Each row is a point on a tangle of strands that fork and nearly touch. The rows are in no order.
In the rows, zero is written as 128.
Points whose rows are less than 104 apart are linked; no others are. Some points are linked to none.
Q_762: [139 158  72  69 135 123 147 131  88 108 141 107 117 123  64 149 139 125
 128 144 169]
Q_499: [ 71 124 139 132 195 145 136 106  61 131 111 167 136 157 152 115  98 137
  90 109 125]
Q_280: [126 164 193 170 134 159 158 132 154 111 135 144 110 154 186 104 129 178
 163 116 130]
Q_919: [141  96 112 148 126 126 144 136 165 119 131 122 161 176 160 120 162  98
 117 128 122]
Q_733: [112 155  88  81 100  88 123 151  98 166 148  93 171 100  99 125 166 110
  97 134 163]
Q_112: [156  74 168 141 144 113  98 141 143 130 149 125 101 137 179 158 121 139
 131 118  72]
Q_225: [106 103 180 145 170 126 124 121 120 161 142 158 128 132 173 125 119 129
  92  81  80]
Q_984: [134 126 113  87 141 107 139  95 106 148 116  74 121 150 149 164 151 173
 130 168  94]
Q_838: [177 141 122 179 121 140  97 164 138  65 153 114  93 109 115  76 149  86
 141  96 112]
Q_165: [129 175 216 174 123 176 144 149 151 147 135 143 126 124 142  68 129 135
 110  73 144]
Q_236: [142 126 104  85 144 114  88 134 130 109 164 133  62  83  92 181 146  75
 159 159 146]
Q_103: [107  88 146 176 115 136 173 129 171 124  90 156 161 150 145  74 129 152
 182 175 137]
Q_204: [156 132 141 168  87 148 156 139 174 121 133 117 140 183 167 121 150 115
 151 143 129]
Q_364: [ 89 125 106 122 182 136 137  94  61 106 103 130 126 161 149  98 130 146
 122 130 122]
Q_373: [170 188 132 165  96 151 130 149 145  59 137 119  84 127 103  91 148 119
 157 116 153]
Q_914: [101 148 161 140  73 118 175 151 161 164 113 101 172 127 124  57 166 177
 139 171 144]
Q_97: [186 182 101 153  81 141 123 146 182 115 105 129  72 125 141 115 133 115
 124  90  86]
Q_296: [153 171 151 177  82 148 124 108 157  94 142 143 104 124 123  91 140 117
 140  77 137]
Q_867: [103 160  94 136  93 119 109 142 165 129 124 120 141 139 131 108 165 133
 164  84 126]
Q_150: [144 170 118 101 118 190 140  87  97  88 124 124  87 153 116 101 105 161
 123 120 153]
Q_59: [ 89  69 163 164  84 108 157 136 177 160 102 120 205 103 120  96 142 135
 147 205  98]
Q_669: [158 171  71  87  86  89 123 134 141 159 100  88 119 121  99 147 164 108
 100 124 110]
Q_105: [176 186 111  92 153 177 126 133  59  83 157 124  66 106 122 128  96 116
 110 122 160]
Q_473: [109 148 141 125 138 193 148  72  97 106 124 137 131 164 114 115  77 166
 111 128 168]
Q_844: [156 174 220 169 139 178 140 145 161 143 124 125  97 129 176  84 117 174
 127 107 132]
Q_133: [ 95 142 120 106  73  89 110 172 136 152 153 105 175  76  86  90 169 108
 109 129 162]
Q_9: [165 173  82  90 142 126 147 118 102 142 108  79  90 156 141 157 130 158
 116 145  81]
Q_214: [149  88 130  95 128 118 140  97 110 136 125 126 106 133 127 209  81 173
 155 179 120]
Q_309: [121 124 169 116 135 199 144  95 115 116 125 129 113 176 141 136  67 186
 125 156 142]
Q_742: [ 97 105 155 118 169 156 123  86 108 125 116 137 130 156 148 164  60 184
 136 165 143]
Q_360: [133 126 114 162 118 124 120 183 133  78 131 112 121 133 104  51 172  98
 160 115 113]
Q_252: [ 94  67 108 102 173 126 170 101  92 141  93 134 153 156 145 127 113 164
 138 191 121]
Q_177: [ 75  90 104  94 157 102 166 126  92 176  88 115 183 142 141 111 142 151
 104 196 124]
Q_77: [146 134 132 124 163 139 101  89  85 173 124 152 107 140 129 115  77 132
  92  93 153]
Q_873: [ 88  43 133 126 141  93 156 137 113 131 116 135 193  99 135 179 126 121
 147 203  87]
Q_209: [160 166  96 122  57 105 117 156 163 134 118  89 116 111  85 107 179  98
 132 119 117]
Q_617: [172 166 162 112 144 145  96 140 138 210 112 125  86 112 162 160  92 127
  71  88 108]
Q_180: [109 116 102 127 156 126 162  58 114 133 128 138 157 148 100 154  95 154
 125 138 127]
Q_639: [ 89 104 101 156 125 110 126  79 168 131 116 143 186 131 129 139 140 122
 135 118 132]
Q_321: [128  62 162 142  82 113 136 173 170 105 136 120 156 123 149 162 131 141
 190 170 123]
Q_139: [ 94  34 185 138 155 103 113 155 100 114 131 180 136  95 149 166  87 136
 133 130  97]
Q_884: [148  63 165 117 147 118 126 114  81  98 142 138 122 113 122 201  64 165
 137 166 136]
Q_93: [135 152  83 106  70 102 147 113 172 179 107 121 134 140 119 171 141 120
 134 120 110]
Q_961: [ 94 107 105 151 164 118 133  68  90 106 123 158 160 130  99 123 116 108
 103 107 140]
Q_30: [149  97 206 154 109 125  88 141 175 129 141 136  94 117 166 167 108 153
 140 109  94]
Q_543: [ 95 114 100 140 123  98  93 169 116  99 135 111 141 114  92  78 177  82
 155 115 121]
Q_199: [ 84 131 109  86 132 104 158  99  77 160 106  88 178 120 111  92 155 161
  88 175 147]
Q_709: [ 90 110  97 105 119  86 162 124 135 184 133 119 183 134 122 136 154 140
 135 126 106]
Q_618: [154 193  88  92 136 131  92 120  98 120 104 152  58 110 112 155  88 112
 100  93 145]
Q_302: [106  31 145 133 131  98 113 158 151 104 128 159 159 103 152 166 110 144
 168 147 114]
Q_593: [132 136 124 126 113 129 116 203 147  81 156 115 102 100  88  70 171 111
 197 141 141]
Q_678: [170 192 109  98 136 139 103 132 142 156 108 159  76 105 143 158  95 111
  70  69 121]
Q_580: [104  65 220 145 172 124 116 135 108 157 132 154 134 118 160 154 100 123
  90 123  96]
Q_10: [161 173 119 131 122 147  66 184 150 104 148 145  70  92 111 145 106  76
 110  79 136]
Q_586: [ 87 128  87 127 139  91 124 122  80 117 123 113 153 125 127 102 181  93
 129 107 112]
Q_507: [ 81  72 141 144 196 130 132  98 142 138 111 188 172 128 146 148  85 142
  94 124 121]
Q_723: [145 168 159 131 135 142  80 142 119 166 149 139 115  81 115 109 119  93
  90  46 147]
Q_710: [115 152  94  97 135 140 172  79  91  99 130 105 147 151  76 134 127 150
 122 148 155]
Q_520: [ 75  79  95 143 172 120 152  92 148 124  94 164 203 131 138 146 123 119
 112 158 115]
Q_341: [102 110 131 100 136 105  91 181 150 110 173  97 114  75 102 116 199  80
 167 165 121]
Q_458: [ 71 118 116 154 108 131 169 166 148 102  92 151 173 139 127  64 187 115
 137 134 132]
Q_872: [123  64 131 122 170 113 141 113  89 137 126 131 137 164 169 155 106 132
 130 171 110]
Q_918: [139 156 109 106 146 129  90 109 104 104 144 155  84 105  75 162  94 106
 108  96 172]
Q_329: [127 134  72 134 102 105  85 130 127 119 124 111 136 140  74 149 130  80
 137 126 162]
Q_358: [125 161 135 144  91 129 176 128 164 138 104 112 136 148 125  86 152 182
 185 156 153]
Q_8: [148 123 104 127 102 109 124  86 155 166 121 137 113 146 147 176 117 125
 135 117 110]
Q_940: [135 180 136 160 124 141 160 120 140 101 116 136 110 149 156  73 146 175
 180 117 159]
Q_875: [173 122 194 100 164 142 112 147 120 195 140 121  97 118 165 182  89 146
  83 115 108]
Q_17: [105 148 131 131  68 116 162 163 157 141 133 106 179 113  87  62 173 132
 132 143 159]
Q_125: [150  90 206 106 156 130 116 112 104 154 145 139 106 106 135 201  69 158
  96 141 134]
Q_545: [182 154  75 122 119 126 108 125 123 121 137 133 105 119 150 136 141  84
 117  91 137]
Q_405: [105 124  90 133 169 108 114 117  89 120 118 107 134 156 157 114 157 123
 117 106  85]
Q_732: [168 143  81  96 173 141 109 149  51  83 165 108  85 101 129 127 125  94
 139 145 150]
Q_916: [104  69 171 157  86 118 155 160 175 122 113 114 185 107 129 125 128 158
 196 213 118]
Q_547: [102  49 130 143 110  97 157 111 152 166 112 132 202 100 141 135 139 115
 145 193 100]
Q_878: [146 165 100 108 161 142 135  83  97  92 133 115 108 150 111 146 125 147
  92 110 142]
Q_896: [154 123 113 128 145 126  59 166 134  90 166 134  77  97 106 140 128  71
 144 114 140]
Q_406: [142  75 108 122 140 106 148 132 131 154 129 120 162 170 170 154 142 111
 125 166 122]
Q_345: [135 152  81  65 135 100 116 161  85 119 156  86 128  93  97 141 174  97
 128 149 160]
Q_312: [172 162 102 141  65 124 139 136 196 117 103 125  98 140  94 115 151 118
 141 110 121]
Q_181: [147 163 124  92 127 197 131 121  76  47 158 117  81 115 106  98 126 133
 139 130 162]
Q_506: [130 139 151 137 166 133  97 115 102 172 141 149 120 113 139 101 113 117
  86  56 122]
Q_260: [123 134 154 182 110 139 106  97 152 119 136 148 132 144 150 109 132 106
 119  75 121]
Q_340: [166 194  53  84 123 114 131 141 110 130  99 100  87 135 121 163 132 116
 106 121 103]
Q_750: [167 190 148 138 105 163  95 179 151 141 147 150  91  83 128 108 115  94
 104  53 140]
Q_605: [142 131 202 166 109 147 110 116 184 152 143 145 113 135 161 134 117 136
 114  89 104]
Q_456: [107 118 144 104 104 112 122 194 164 101 166 110 132  80  74  91 193 105
 168 162 158]
Q_806: [168 182 121 113 173 166 110 148  64 122 155 117 101 133 126 133  88 107
  70  97 154]
Q_303: [ 91 116 115 166 127 117 118  92 132 105 135 163 165 127 124 118 138  93
 121  84 142]
Q_803: [109 146 117 153 103 141 142 154 156 121 131 152 136 149 153  72 144 141
 178  89 141]
Q_712: [ 97 104  78 138 128  94 118  75 134 152  97 107 193 114  87 119 138 123
 121 152 141]
Q_84: [156 153 130 115 149 155 120  92 105 160 112 143  86 166 108 152  55 155
  90 119 137]
Q_173: [138 112 151 144  63 128 161 143 192 144 128 101 157 154 146 156 151 133
 165 179 123]
Q_295: [ 91  77 166 166 129 127 161 134 159 125 153 162 170 152 152 167 109 119
 134 129  89]
Q_695: [149 120 126 121 141 122 118  82 121 157 114 131  87 161 129 184  82 155
 116 135 105]

A fork is a point with three links. Follow the links from the first point to the second and name the forks in between, in order.
Q_181; Q_914: Q_150 Q_710
Q_77; Q_618: Q_695
Q_803; Q_180: Q_940 Q_710
Q_520; Q_17: Q_639 Q_303 Q_710
Q_280; Q_112: Q_940 Q_710 Q_303 Q_260
Q_341; Q_605: Q_360 Q_260

Follow the links from the first point to the second, and from the first to the third. Name the last point that the two ways share.
Q_547; Q_617; Q_750: Q_506
Q_303; Q_280; Q_742: Q_710
Q_133; Q_105; Q_405: Q_710
Q_984; Q_750; Q_204: Q_506
Q_884; Q_97; Q_547: Q_695
Q_105; Q_507; Q_543: Q_303
Q_520; Q_309; Q_586: Q_303

Name the points in between on the shortest way along the links from the first point to the second, in order.
Q_225; Q_97: Q_506 Q_77 Q_84 Q_695 Q_8 Q_93 Q_669 Q_209 Q_312
Q_875; Q_199: Q_125 Q_884 Q_214 Q_695 Q_84 Q_77 Q_506 Q_225 Q_580 Q_139 Q_302 Q_321 Q_173 Q_204 Q_919 Q_406 Q_872 Q_252 Q_177
Q_360; Q_165: Q_838 Q_373 Q_296 Q_260 Q_303 Q_961 Q_180 Q_710 Q_762 Q_345 Q_733 Q_133 Q_17 Q_914 Q_358 Q_940 Q_280 Q_844
Q_507; Q_806: Q_520 Q_639 Q_303 Q_961 Q_180 Q_710 Q_878 Q_150 Q_181 Q_105
